Each row is a point on a tangle of strands that fork and nearly touch. The rows are in no order.
(in the rows, 128 means zero)
Points whose rows are less than 102 apart are linked; no others are. Some points are linked to none.
j_21: [168  70 138 161 125 181 129 101  94 167 148 133  55 116 152 146  81 144
 132 144  83 116 140]
j_771: [137 124 159 175 154 165 124 110 113 133  98 144 150 112 150 136 112  46
 140 154 100 148 128]
j_331: [126  80 117 136 134 108 106 144  82 160 147 136 107  66 146 119 166 133
 148 100  94 123 153]
j_768: [136 118 107 159 101 111 107 138  99 146 186 133  89 126 167 190 157 168
 137 165 184 117 102]
j_645: [158  93 151 152 177 161  91 111 111  99 169 151  96 144  94 107  77  80
 137 107 143 155 147]
j_300: [111 140 168 114 124 160 164 125 150  92  86 140 158 117 139 150 111  75
  92 196 140 127 130]
j_737: [180 161 135  84 111 104 141 124 147 144 125 146 127 140 126 129 131 148
 133 130 146  88 124]
j_739: [161 143 133  73 149 134 107 121 147  83 114 140 186  94  88 100 145 111
 112 116 122 141 159]
j_280: [134 152 107 140 126 142 160 130 119 190  74 104 111 145 151 100 136 152
 144 121  59 107 145]
j_24: [114 100  95 104 160 169 158 159 123  95 111 116 170 132  94  85 163 115
  89 161 107 139 165]
j_27: [120 173 136 125 109 105 171 112 161 135  70 152 210 115 139 142 134  94
 134 117 102 113  86]
j_312: [198 150 104 200 146 116  90  98 137 127 117 180 171 144 103  83 148 108
 124 116  71 167  94]
j_662: [153  99 149 165 112 159 169 129 114 141 127 136 116 127 173 164  96 110
 133 163 131 104 127]
j_864: [199 151 167 114 130  89  92 109 125 114 116 145 133 115 115  29 127 122
 120 125 106 132 160]
j_794: [ 87 121  94  92 143  88  50 145 128 181 134  84  65  68 151 106 178 158
  86 132 132 155 129]
j_786: [117 101  74 107 167 190 172 142 126 106 125  87 184 138  80 116 150 102
  91 160 116 170 140]
j_900: [204 104 125 110 120 150 171 141 133 139  98 150 149 111 161 144 135 126
 108 185 106 101 137]
j_308: [106  62 119 126 124 138  66 142 105 194 178 117  38  95 138  88 147 174
 124 146  94 172 130]
j_135: [141 128 133 176 132 120 141 115 133 123 143 184 168 162 124 160 111  57
 136 155 146 145  60]
j_488: [132 177 107 161 105 129 139 101 115 189  81  87 101 151 146 102 123 177
 152 107  74 109 115]
j_901: [157 197 147 195  96 110 110  95 178 130  67 115 162 149 110  92 132 115
 123 140 111 171  99]
j_648: [110 160  81 131 159 116 130 158 122 103  97 100 146 170 108  69 178 144
 115 116 116 135 159]
j_244: [ 87 142  96 156 134  81  76 140  82 158 151 109  83  98 157 140 179 135
 130 124 147 122 132]
j_891: [137 141 154 124 115 126 154 112 158 123 101 167 211 111 151 178 132  68
 141 154 120 134  72]
j_28: [ 85 126  85  98  97  92 134 123 100 196 103  83  74  73 184 179 141 157
 113 148 138 101  70]
j_246: [127  78 146 124 114 163 126 143 117  57 142 109 137  69 154 175 119 137
 115 124 152 153 185]
j_519: [ 94  83 137 122 116 181 165 141 148  80 160  88 157 146 120 175  83 120
 130 124 184 157 129]
j_526: [126  92 152  96 146 127 120 158 114 101 140 156 161  96 129  64 196 138
 117 157 103 135 162]
j_178: [132 178 200 135 121 104  95  84 137  97 113 128 142 105 138 103  92  79
 145 112 152 129 141]
j_351: [162 203 128 116 105 119 148 125 179 144  76 148 174 167 128 111 142 126
 118 162 119 130 100]
j_474: [174 123 149 159 126 151 104 109 104 148 168 158  68 152 133 126 104 125
 125 162 139 111 133]
j_245: [ 81 140 141  76 118  88 144 127 150  76 134 149 176 105 104 160 132 161
 120  85 168  75 114]
j_218: [151 178 186 139 118 105 115  77 131 132  87 117 140  92 142  97  94  99
 151  93 113 121 141]
j_492: [125 200 132 197 111 116 102 114 172 115  87  99 172 157 117  96 148 138
 142 119 132 159 121]
j_743: [118  63 155 115 133 135 118 146  96 147 131 131 115  53 152 100 161 131
 145 114  68 131 170]
j_704: [169  51  94 128 131 153 174 187 107 120 142 131 103 153 127 109 127 147
 102 164 125 136 163]
j_854: [118 185 125 121 111 109 158 142 165 153 104 135 166 190 151 123 150 150
 132 168 133  97  89]
j_399: [126 119 145 109 157 194  99 135 141 108 117 115 161 113 115 120 147 114
 135 135  98 168 173]
j_522: [171 157 155 131 118  95 112  93 158 134 154 169 169 149 117 138  97 113
 163  92 148 121  71]
j_286: [121 156 119 137 133 142 149 114 153 134  75 109 175 131 102 112 108  96
 150  60  96 153 123]
j_292: [101 127  82  72 168 102 130 164 142 109 106  96 112 138 126 183 192 199
 106 102 129 122 121]
j_807: [117 185 134 100  92  72 162 110 128 149  81 127 140 108 150 127 142 158
 128 109 117  62 119]
j_2: [109 124  85  91 152 178 171 108 150  99 146  82 196 129  59 155 142 104
  89 147 151 187 111]
j_327: [101  68  96 128  93 102 160 166 123 116 151 102  88 109 171 208 117 175
 120 101 180 142 124]
j_89: [111  84 142 141 121 144 105 148 100  97 151 119 124  63 160 160 155 124
 128 131 136 131 184]
j_348: [118 100 158 145 155 149 123 126 103  63 132 131 150  92 133 127 112  48
 116 157 164 139 165]
j_104: [158 169 150 141 111 132  86 121 130 134 181 148 119 153 140 153 149 145
 146 177 179 109 121]
j_785: [104 107 156 152 141 134 109 136  85  97 142 131 130  78 146 119 144  77
 140 127 133 117 182]
j_386: [144 158  91  56 105  74 123 130 131 184 117 104  61 121 129 135 146 190
 102 130 148 105 108]
j_427: [ 80 174 155 171  94 116 103 120 186 139 127 112 177 189 131 118  99 124
 163 129 114 158  79]
j_568: [ 90  99  79 143 140 119 138 161  89 194 102  86  65 109 178 157 172 154
 118 146  88 124 131]
j_257: [113 130 122 134 146 122 170 125  97  88 125 128 155 135  95 103 104  33
 111 125 167 136 126]
j_393: [158 149 101 153 124 135 136 106 152 167 158 157 118 204 118 134 114 169
 144 107 122 105  80]
j_661: [166  68 135  63 122 106 103 147 122 134 154 135 104  60 116 117 154 160
 128 102 111 132 168]
j_843: [112 170 129 182  91  86 121  93 156 161 129 110 161 173 144 107  96 177
 171  90 105  95  61]
j_701: [ 62  80 123 122  84  98 159 163 137  87 148 108 117 100 173 210 117 187
 108 115 174 123 124]
j_911: [ 73 111 131 121 115 106 162 156 147 130 153 121 147 182 136 139  98 127
 160 112 149  97  97]
j_599: [145 137 141 119 149  95 149 102 119 100 106 142 152 126  95  98  78  34
 130  93 150 145 117]
j_181: [ 97 125 100 154 129  85  86 151 102 142 173 110  78 125 160 188 176 156
 130 139 191 130 105]
j_824: [122 153 106 121 106  77  93 122  82 164 134 117  91  75 160 133 174 142
 126 137 130 106 127]
j_770: [191 176 161 151 129 103  80 105 145  97 117 138 134 142 101  55 116 103
 118 128 141 159 147]
j_614: [144 178 120 109 127  81 113 133 120 100 106 157 170 102 128  92 190 152
 102 134 119  93 155]
j_458: [137 146 100 136 119  99 139 129 141 179 156 138 120 203 144 152 128 194
 157 125 131  85  57]
j_971: [223  92 159 108 161 151 109 107 138 135 118 161 136 111 138 134  94 106
 131 155 101 141 131]
j_886: [180 103 140 130 114 136 137 136 146 108 164 156 153 133 147 183 123 138
 144 141 178 114 111]
j_961: [138  99 116 139 128 105 136 153  85 145 161 140  55 130 120  96 124 109
 118 119 143 109 163]
j_714: [136  71 162 134 130 156 177 126 131  89 118 123 134 141 136 159  44  60
 117 167 174 167 110]
j_600: [140  76 126  68 143 135 156 144 117  81 113 143 159  62 101 120 138 139
  86 116 102 106 170]
j_723: [152 110 142 119 123 172 108 158 136  77 161 124 127 134 122 147 140 138
 114 170 179 148 174]
j_922: [103 177 149 184 120 148 115 111 152 155 131 131 147 177 142 130 109 113
 161 133 124 137  95]
j_289: [ 68 141 139 100 123 108  87 141 125  80 158 124 111  80 116 168 159 147
 118 105 183 116 170]
j_580: [109 109 161 151  94 178 127 142 136 111 152 106 114 117 170 195 122 155
 141 161 162 141 155]
j_774: [135 139 117  90 135 143 147 129 162  82 132 139 202 130  97 158 146 106
 115 143 161 137 105]
j_968: [160 172 109 181 130 101 110 124 115 136 106 133 164 128 132  81 166 130
 140 108  97 119 137]
j_767: [117 138 111 196 148 134 124 109 110 142 148 139 106 157 109 117 100 114
 155  53 113 120 129]
j_15: [172 143  77 137 143 128 150 133 152 152 136 155 126 211  91 121 120 155
 140  90 132 116  92]
j_979: [161 114 152 161 135 146  62  64  86 142 186 151  74  95 133 131  97 131
 149 101  99 118 130]
j_113: [ 96 137 151 113 105 140 143 131 178 132 119 134 171 182 100 152  91  81
 142 169 120 186  66]
j_670: [170 146 144 144 131 119 156  87 135 158  86 146 126 137 121 102  62  93
 145  77  87 120 103]
j_420: [124 136 128 104 123 173 163 134 178 143 106 123 166 177 103 154 101 103
 145 141 115 172  83]
j_552: [130 140 116  84 135 117 140 135 133 120 117 120 126 123 101 120 132 137
 140  71 133 115 160]
j_389: [ 99 161 187 116 123 118 112 108 146  82 142 135 157 121 120 125  99  77
 141 112 177 130 123]
j_548: [192 157 105 193 137 146  93  69 137 150 134 174 143 150 130  96 136 140
 122 124  47 135  95]
j_345: [122 167 137 180 102  94 137  95 158 152 103 115 178 152 139 114 107 141
 172  68 109 120  78]
j_310: [ 97 134 122 117 139 114 176 112 112  70 134 130 183 120  83 124 116  44
  88 149 183 138 103]
j_846: [103 123 120 113 152 171 111 130 149 104 152 104 170 136  99 167 131 131
 172  63 154 151 137]
j_237: [124 103 115 177 124 127  99 117  63 173 157 132  85  84 153 125 146 126
 151 111  81 110 137]
j_547: [147 170 108 115 122  64  94 140 103 141 117 138 126 108 142  75 204 176
 112 151 110 110 146]
j_380: [ 91  95 103 165 126 148 143 150 103 161 117  96  99 109 179 186 161 158
 142 135 111 122 144]
j_58: [195  83 139 179 162 158 131 124 108 141 132 183 126 138 153 115 115  80
 110 199  85 137 116]
j_684: [175 147 143 142 143 153 113 130 139 154  96 151 135 157 128  49 138 119
 120 175  58 152 140]
j_428: [180  86 137 116 153 173  87 148 133  74 175 136 148 129 106 122 140 119
 121 164 160 174 161]
j_176: [ 70 147 146  93 127 154 150 133 171  84 105 136 193 119 114 176 139 166
 108 144 142 101 120]
j_590: [ 96 128 109 117 147 124 113 142 135 105 155 110 144 152 117 171 151 152
 173  74 165 129 126]
j_695: [127 109  94  52 135  71  94 161 134 147 141 119  68  88 107 110 166 171
  90 108 146 133 154]
j_5: [119 192 139 132 121  86 100 120 116  86 115 140 164  92 129 104 170 127
 117 113 140 101 161]
j_914: [121 129  79  66 152  82 122 148 141 154 105  94  92 116 150 191 189 197
 104 111 125 120 104]
j_241: [166 124 159 121 140 107  93 127 105 119 142 142 100 113 111  55 122 111
 131 103 116 129 174]
j_235: [124 134  99  59 136  82 101 151 135 152 112 102  75 114 103  81 160 183
 110  90 105 141 167]
j_905: [107 149 103  97 126  87 161 140 114 150  80 124 118  96 146 134 168 151
 113 107 100  74 146]
j_64: [109 165 147 137 134 143  99 133 125 111 136 112 107 147 112  99 124 109
 140 114 152 134 176]
j_647: [215  87 143 126 147 164 141 130 137 134 102 159 138 127 146 131 105  99
 110 195 104 147 128]
j_942: [ 87 135 125  75 142 123 160 134 128  81 101 143 164  85  70 159 130 179
  83  96 143  76 130]
j_54: [122 131 121 154 120  88  73 130  90 157 143 119  87 107 127  52 157 158
 142  93  90 144 158]
j_400: [ 66 144 102 114 133  96 187 162 119 116  89 125 106 145 141 148 163 152
  84 162 149  72 130]
j_228: [110 186 113 147 126 109 129 125 163 107 103 117 191 169 110 114 144 129
 146 102 150 144 104]
j_863: [122 167 139 153 124 140  97 126 112 149 117 122 140 107 166 129 181 135
 148 149 103 112 158]
j_443: [126  69  97 142  83 117 150 147 110 164 152 104  60  87 173 202 100 165
 126 104 157 142 118]
j_94: [ 73 102 112 102 129 148 166 136 147  73 176 100 183 156  92 157 110 113
 121 132 197 135 106]
j_624: [139 139  85  84 105  94  90 126 101 206 117  98  47 104 132  98 143 176
 107 145 112 130 113]
j_898: [ 96 145  96  95 159 130 139 157 117  92  97 117 152 135  99  70 176 149
  87 142 109 122 173]
j_591: [124  65 103 134 156 142  99 170 107 143 177 132  66 150 103  92 146 162
 136 105 112 160 157]
j_138: [ 89 112 129 128 108  98 165 147 122 145 162 128  92 177 125 126  81 116
 154  94 167  91 108]
j_653: [166  78 140 186 107 157 158 115  86 151 150 139  79 110 179 166  85 122
 130 157 122 104 123]
j_16: [160 128 130 149 151 130 136  98 127 140  81 138 154 112 107 101  89  65
 147  66  74 155 123]
j_3: [142 115 147 113 143 136 137 154 119 142 110 136 126 138 125  26 144 115
 117 155  73 139 162]
j_877: [138  97 155 114 110 114 176 134 117 136 151 137  73 148 122 128  65 100
 138 113 173  92 126]
j_997: [100 174 152 161 102 131 119 107 127 168 135 119 115 153 157 134 116 144
 167 130 128 101 106]
j_85: [ 91 107 115 100 107 117 120 145 126 146 116 103  85  60 157 175 157 170
  99 142 132 122 163]
j_960: [134 151 139 167 141 161  94 122 134 144 115 112  90 163 104  50 107 130
 131 111  76 158 167]
j_240: [101 179 125 198  79  67 118  95 123 151 144 111 135 182 151  98 110 172
 162 125 128  85  56]
j_696: [191 159 152 160 131 124  80  47 145 132 166 174 135 138 122 133  86 124
 149  86 122 123  77]
j_408: [141 164 139 103 140 185  96 136 166 118 100 123 173 136 115 125 161 127
 127 156 100 165 156]
j_967: [115 137  77  94 102  80 106 114  86 190 110 102  94  47 169 157 162 148
 115 132 131  99  80]
j_72: [126  79 154 117 129 178 150 131 134  58 151 101 146 101 130 170  86 113
 125 113 178 155 160]
j_438: [143 122 101 195 148 138 146 131 111 115 158 174 153 167 113 143 120  65
 134 145 156 134  86]
j_262: [190 152 141 102 117 107 133 116 160 136 140 164 142 161 112 128  99 125
 146 115 157 110  96]
j_499: [122  94 126 157 100 170 131 147 115 147 131  98 103 102 188 196 140 166
 135 154 122 145 158]
j_855: [ 68 117 110 135 138 128 151 147 123  65 164 113 156 153 118 157 142 116
 123 134 205 117 129]
j_343: [118 170  91 131 140  72 105 149 110 128 103 108 115 141 131  83 187 171
 118 113 116 125 151]
j_41: [160 162 150 152 112 121 136  81 112 170 104 125 110 119 140  96  81 117
 152  84  90  99 120]
j_680: [156 103 110 132 167 168  85 150 126  91 174 142 175 136  96 108 172 117
 132 148 136 169 147]
j_131: [202 113 157 131 160 129 105  94 118 133 131 167 128 109 129 126  94  94
 145 110 113 122 124]
j_559: [164  64 141  67 127 123 146 145 121 110 120 132 118  62 121 128 129 136
 114 109 108 113 179]
j_527: [134  98 176  82 110 122 128 122 159 105 164 135 140 116 124 171  79 127
 166  88 172 112 118]
j_207: [145  90 121 170 117 135  74  91  66 160 196 147  55  87 142 135 125 134
 136 122 104 115 122]
j_717: [125  66 128 120 136 138  85 145 107 172 173 136  51 120 112  78 142 168
 136 105  87 161 146]
j_254: [134 199 183 133 110 145 113 111 147 132 106 133 142 144 150 123 129  99
 125 191 139 123 136]
j_361: [155 193 170 133 111 150  84 116 139 138 142 131 113 153 145 122 135 138
 133 190 153 122 141]
j_925: [ 87 175 137 111  91  55 168 113 154 133  90 121 171 123 148 118 126 157
 144  80 114  71  99]
j_330: [ 93 115  91 113 115  75 165 133 104 195 113  97  85 120 167 178 141 162
 145 108 127  86  75]
j_353: [149 136 155 195 145 158 101  96  89 159 121 149 131 111 165 107 121  85
 143 157  69 124 136]
j_124: [115  83 154 166 108 167 192 128 133 150 121 124 126 141 169 171  73  97
 150 138 121 108 111]
j_358: [ 94 118 127  77  93 106 152 126 140 145 107 118 101  68 154 194 136 181
 106 124 136  85 131]
j_462: [142 121 115  69 128 102 125 156 124 155 113 123  91 121 114  56 162 178
 115 121  84 133 168]
j_594: [178 130 112 160 154 120 108 127 121 119 114 161 172 142  99  64 140  81
 124 127  81 178 116]
j_25: [146 105 122 124 110 145 110 166 128  74 164 129 128 111 151 173 165 170
 100 172 177 145 171]
j_550: [ 61 123 132  98 129 185 157 141 162  69 118 102 170 126 110 181 134 176
  96 150 155 126 143]
j_102: [139 179 180 104 120 143 127 107 162 118  74 151 168 120 140 140 125  80
 111 196 114 145 122]
j_876: [130 157  88 158 121 122 119  91 106 191 117 105  83 150 135 124 128 197
 155  75  76 116 104]
j_93: [163 165 126 150 148 170  95 139 146 143 113 145 155 160 122 100 158 123
 129 167  91 160 141]
j_163: [ 94 171 104  96 132 109 136 129 172  87 130 129 222 162  95 142 155 126
 127 121 163 140  76]
j_184: [132 166 149 172 124 156  89 110  98 162 112 123 133 113 161  83 159 132
 148 165  57 127 153]
j_870: [170  63 130 125 153 155 150 145 106 124 134 139 107 125 112  92  98  95
 130 117 103 135 155]
j_816: [154 128 122 105 134 165 171 138 140 173  76 119 128 133 135 116 120 121
 138 126  69 109 145]
j_306: [112  91 167  89 117 134 135 129 174  88 162 126 191 128 116 173  77 105
 153 110 164 134  91]
j_601: [ 83 132 168  65 101 128 138 121 153 121 106 121 108  67 124 173 116 169
 114 106 135  84 150]
j_532: [160 100 113 143 104 120 104 160 112 118 172 133 102 108 168 171 169 171
 112 179 172 134 146]
j_700: [ 43 119 115 104 128 110 160 162 162 106 136 101 177 182 130 149 117 145
 143 125 141 101  97]
j_553: [114 121 139 106  88 123 175 129 129 142  98 130 138  74 181 193 144 167
 116 157 118  70 123]
j_569: [160 146 127 183 140 175 107  62 137 158 143 167 114 149 136 137 102 122
 134 125  66 120  96]
j_596: [120 119 111 176 148 178 128 141 128 145 139 132 132 154 136 159 136 128
 155 125 122 132 133]
j_352: [ 96 166 148 148 110 141 128 121 126 154 123 117 139 121 171 163 156 140
 165 144 128  97 126]
j_663: [147 114 150 151 124 122 151 117 147 119 124 170 188 130 145 187 103  61
 150 165 142 149  62]
j_265: [133 125 131 126 145 171 122 144 131 147 120 107  76 164  92  70  97 129
 136 107  93 150 177]
j_11: [160 100 153 136 169 140  75 119 116 112 156 149 114 129  94  62 105 101
 144  85 107 157 156]
j_679: [140 123  76 148 170 165 113 156 123 100 166 129 164 173  92 117 171 119
 128 146 152 160 135]
j_288: [158  84 151 119 175 143 127 114 108  78 112 136 140 106 116 110  86  39
 109 170 152 174 143]
j_68: [202 143 110 139 123 136 127  92 113 173 141 157  84 157 120  89 106 158
 122 125  79  99 112]
j_862: [141 155 122 101 142 135 134 118 146  93 100 136 190 113  93 121 136  84
 113 122 123 150 127]
j_872: [ 74 139 184  96 114 133 123 129 158  64 156 128 155 137 110 135  96  93
 121 154 192 122 128]
j_954: [114  73  81 140 115 111 112 142 110 183 166 102  36  96 148 174 113 153
 122 105 164 139 116]
j_787: [133 182 113 166  95 106 104  93 112 160 154 127  63 176 121 100 108 179
 135 109 137 103  94]
j_641: [ 85 137 181  99  98 128 129 115 130 121 128 113 113  75 151 163 114 129
 144 115 143  95 157]
j_923: [114 134 106 186 145 186 111 120 139 168 142 131 129 168 150 177 148 163
 167 125 101 128 107]
j_55: [ 78 184 137 132 132 146  89 143 135 114 108  90 109 140 124  92 162 147
 128 130 119 141 197]
j_185: [115 144 164 178 144 126 132  93 120 124  95 152 153 126 133 139  95  29
 147 130 114 170  91]
j_765: [190  43 129 139 148 169 146 155 116 134 155 154  87 153 117  94 100 134
 117 154  98 141 149]
j_725: [184 133 109 102 138 146 111 127 144 162 126 133 141 125 122 140 148 169
 160  98  93 121 134]
j_433: [ 42 132 137  90 113 122 158 118 164  77 143 123 225 133  80 150 104  98
  93 162 142 141  73]
j_48: [159  78 106 110 115 154 129 145 129 176 141 106  55 120 133 163 113 183
 138 114 119 137 150]
j_222: [110 154 100 151  97  80 119 115  90 174 160 126  64 149 139 135 127 159
 142 117 155  96  92]
j_140: [181  56 131 136 111 171 129 134 117 150 153 120  65 103 148 168  95 164
 135 116 105 144 152]
j_309: [115 103 106  72 153 153 154 139 123  75 110 126 171  77  76 143 146 166
  84 115 118 105 162]
j_388: [ 95 143 106 118 130  77  48 139 107 171 138  96  73  96 137  76 184 174
 120 117 113 161 140]
j_631: [105 109 159  76  96  91 145 138 158 103 160 141 157 113 138 173 111 152
 141 111 171  80 113]
j_373: [ 90 151 139 197 128 114 128 108 106 124 136 124 134 135 129 117 103  86
 165  59 135 122 125]
j_903: [113 131  89 180 136  89  93 125  84 163 139 111  66 135 122  68 148 160
 136  73  89 134 144]
j_598: [ 94 138 168 104 127 157 147 136 150  92 138 115 117 168 103 111  82  80
 117 161 187 139 135]
j_792: [123  97 139 104 171 147 158 102 107  93  91 110 131 120  91 113  75  28
 102 167 136 188 130]
j_986: [146  93 135 108 144 168 163 147 123 138  89 115 118 112 127 107 108  96
 128 124  86 125 169]
j_985: [ 99 103 100 108 137 114 163 163  97 152  96 116  94 102 139 106 166 136
 115 127  89 102 170]
j_209: [177 104 106  65 128 115  96 137 134 172 141 132 109  93 124 130 167 192
 143 106  94 128 145]
j_965: [100  86 152 139  78 136 154 146 136  84 159 118 147 103 189 206 105 160
 132 135 170 131 134]
j_644: [145 135  91  95 127  93 142 147 131 158 116 122 117 135 162 188 192 194
 131 143 136  94 100]
j_822: [158  87 133 126 134 127 167 146  97 111 143 141  90 130 119 118  91  83
 121 122 159 104 149]
j_223: [118  79  91 129 141 113 122 182  97 128 170 123  60 140 109 104 152 138
 113 128 161 138 167]
j_638: [146 124 144  79 117 108 204 126 136 113  94 157 145 109 129 130 101  96
 100 135 137  70 124]
j_964: [160  81  73 102 149 154 182 173 129 124 124 120 126 161 106 139 142 152
 118 124 138 126 145]
j_252: [ 99 104 173 114 130 150 162 126 142  91 128 121 128 161 113 133  53  56
 114 175 174 161 109]
j_212: [137 189 146 198 105 124 105  77 134 136 153 136  78 191 116  75  85 141
 123 123 139 119 114]
j_172: [ 69 113 116 114 132 111 126 148 112  64 162 121 118 111 114 159 153 135
 115 110 202 115 157]
j_77: [146 172 146 202 131 139  91  93 130 125 135 126  80 175 101  50  89 120
 112 123 114 151 148]
j_279: [156  69 165 161 174 165 108  98 107 106 145 147 102 117 130 137  57  74
 141 123 137 147 143]
j_730: [ 70 144 100 100 159 101 128 154 133 111 128  94 127 160 131 170 172 172
 146  85 153 120 114]
j_444: [146 115 124 107 129 157 135 149 135 151 135 114  69 155 110 125 115 149
 137 122 125 132 163]
j_224: [117 114  92 141 122  90 151 138  90 170 140 130  83 120 156 168 143 147
 144 111 144  88 109]
j_344: [ 55 127 138  82 109 118 161 145 178  90 127 133 201 145 115 152 110 139
 111 148 136  97  97]
j_866: [ 78 159 114 126 121 104 180 156 133 144 102 123 131 178 165 144 156 154
 124 171 141  77 108]
j_447: [ 67 122 120 118 116 109 173 158 104 112  91 133  95  82 141 158 153 155
  62 169 137  78 159]
j_524: [168 199 150 147  99 108 133 110 168 137  80 143 144 175 108  90 109 100
 119 153 128 160  93]
j_811: [120 162 117 187 112 117 153 106 163 143  65 110 170 145 114 102 102 113
 158  58  89 150  96]
j_123: [118 109 139 113 114 135 157 154 115  97 114 138 113  87 146 137 141 128
  86 173 136  96 183]
j_275: [162 130 169 148 121 140 104 118 139 113 174 159 144 137 144 167 119 113
 147 164 178 119 106]
j_60: [170 145 119 122 147 121 124 111 127 108  87 147 180 116  89 101 139  59
 117 136  94 197 109]
j_508: [160 121  92 200 165 144 104 127 115 123 164 179 147 164 107 119 142  88
 132 115 115 142 114]
j_175: [152 124  69 170 173 151 104 148 125 121 169 156 134 194  87 106 152 133
 127 118 127 149 126]
j_990: [172  99 116 113 102 139 176 140 125 151 103 131 134  93 173 175 145 162
 120 157 103  89 142]
j_974: [104 109  85 148 138 102 136 152  76 188 105 110  76 117 161 106 168 141
 128 133  77 113 141]
j_302: [133  83 185 157 141 150 141 108 121 106 136 141 101 131 152 155  42  71
 144 142 166 137 126]
j_735: [120 180 125 104  95  61 149 130 156 138 107 103  98 180 114  83 110 177
 131  96 158  99 113]
j_513: [146 115  72 109 155 138 162 161 138 134 133 126 133 190 103 146 144 157
 142 102 148 114 110]
j_42: [182 109 152 183 152 153 116  99 108 134 150 179  95 151 148 127  91  82
 109 188 123 123 116]
j_572: [ 98 201 128 175 128 126  82 127 143 121 104  82 135 160 132  95 169 165
 148 114 132 150 157]
j_784: [184 118 176 137 148 136  98  63  99 146 139 150  93  97 145 129  70 107
 152 115 106 109 125]
j_96: [127 137 164  92 124  76 158 103 150  95 111 148 166 136 103 109  66  52
 128 107 159 132  82]
j_708: [134 109 127  96 129  97 144 165 109 150 117 141 102 137 122  18 168 150
 113 135  85 127 162]
j_157: [111 127 136 119 153 149 161 110 113 109  65 106 145 117  92  99 101  29
 109 144  90 191 133]
j_640: [134 189 156 141 119 108 113 113 151  80 116 123 136 163  84  69 100  86
 113 124 179 157 136]
j_282: [112  80  84 133 132 112  61 144  96 203 174 115  44  96 142  94 153 169
 101 159 121 162 101]
j_109: [127 142  99 185 133 174  99  74 123 164 169 144 100 154 139 154 131 169
 149 107  80 105 100]
j_885: [126 114 137 117 165 187  95 132 135 100 120 116 176 128  90  79 150  83
 122 156  90 211 150]
j_970: [134  95  60  92 122 117  57 128  96 219 141  96  52  80 138 100 131 163
 100 137 117 148  75]
j_975: [101  77  92 133 151 175 148 163 112  94 133  97 150 117 128 153 157 134
 130 118 134 144 166]
j_998: [119 115 101 145 143 191 160 153 153 137 113 114 160 168 123 161 130 117
 140 139 125 146 116]
j_763: [167 124 152  92 150 124  93 131 133  98 124 158 186  93 116  74 171 117
 120 139  97 140 157]
j_103: [176 124 158  98 136 106 173 108 122 127  86 159 137 106 139 120  87  65
 121 129 129  94 122]
j_71: [162 169 131  64  96  97 121 132 143 155 138 126  80 142 119 122 137 179
 123 134 162  99 131]
j_842: [ 81 113  96  95 135  91  81 142 129 157 121  97  78  44 155 155 169 160
  78 131 138 133 141]
j_459: [ 85 112 128  82 143 112 121 169 111  96 121 144 124 100 108  60 193 162
  88 157 106 125 175]
j_411: [128 124 120  96 160 190  99 131 146 105 128  96 166 120  85 134 136 121
 151  83 116 166 163]
j_139: [112 120 159 126 113 152 168 143 118  73 106 142 139  96 149 153 126 107
  73 199 153 100 166]
j_486: [121 148 102 113 123  82 137 137 130 167 138 120 122 171 164 176 167 193
 154 138 147  90  69]
j_47: [ 66 178 128 119 111  87 164 123 160 108  79 137 212 128 133 134 143 135
 125 112 120  89  99]
j_320: [ 86  95 114 109 109 173 168 159 148  60 132  94 148 131 144 197 127 200
  96 140 169 146 147]
j_356: [ 91 143 165  96 112 110  88 115 130 102 150 123 117  80 123 161 139 132
 148  83 164 117 163]
j_253: [104 112 137 111 129 154 123 123 166 107 156 124 194 144 102 170 106 100
 167  90 155 159  89]
j_907: [113 134  92 179 146 129 119 116 108 162 138 122  77 162 118 116 118 157
 150  60  91 122 134]
j_174: [109 130 156  71 119 109 185 120 155  89  98 147 170 123 100 126  78  79
  97 130 149 101  98]
j_627: [ 95 153 166 191 128 119 136  97 116 130 118 140 153 128 143 123  84  53
 161  95 126 126 104]
j_430: [145 116 111  77 143 176 142 106 156 102 136 101 183 128  61 163 122  91
 117 140 141 212 100]
j_566: [ 70 138 136 105 123 122 167 104 137  69 148 124 205 124  77 151 122  66
  86 172 167 162  78]
j_453: [101 192 158 159 102 102 122 124 134 108 130 111 108 171 114  74 103 117
 135 107 181 125 149]
j_75: [ 92 158 152 139  90 107 115 122 187 137 122 129 175 191 107 130  87  99
 154 143  99 186  57]

A fork is a point with three links, a tip a point with one. Leave the first point through the second and follow the links. Name the first fork or tip that comes.
j_212 / j_77: j_124
j_513 / j_15: j_846
j_863 / j_184: j_907
j_647 / j_971: j_743
j_447 / j_123: j_886
j_47 / j_925: j_954
j_743 / j_331: j_647

Follow the links from the first point to the second, and from the first to the third. Name the last point that the two ways share.
j_599 / j_488 / j_458: j_870
j_75 / j_24 / j_524: j_862
j_94 / j_767 / j_331: j_358
j_559 / j_462 / j_15: j_846
j_280 / j_855 / j_427: j_907
j_547 / j_241 / j_866: j_492

Name the points in between on the shortest way along the links from the first point to the second, in order.
j_566 / j_393: j_433 j_344 j_700 j_911 j_138 j_877 j_822 j_870 j_765 j_704 j_964 j_513 j_15
j_218 / j_345: j_41 j_670 j_16 j_286 j_811
j_343 / j_901: j_648 j_898 j_459 j_526 j_763 j_739 j_862 j_774 j_163 j_228 j_492
j_185 / j_971: j_627 j_373 j_767 j_907 j_903 j_54 j_388 j_794 j_842 j_85 j_358 j_553 j_990 j_900 j_647
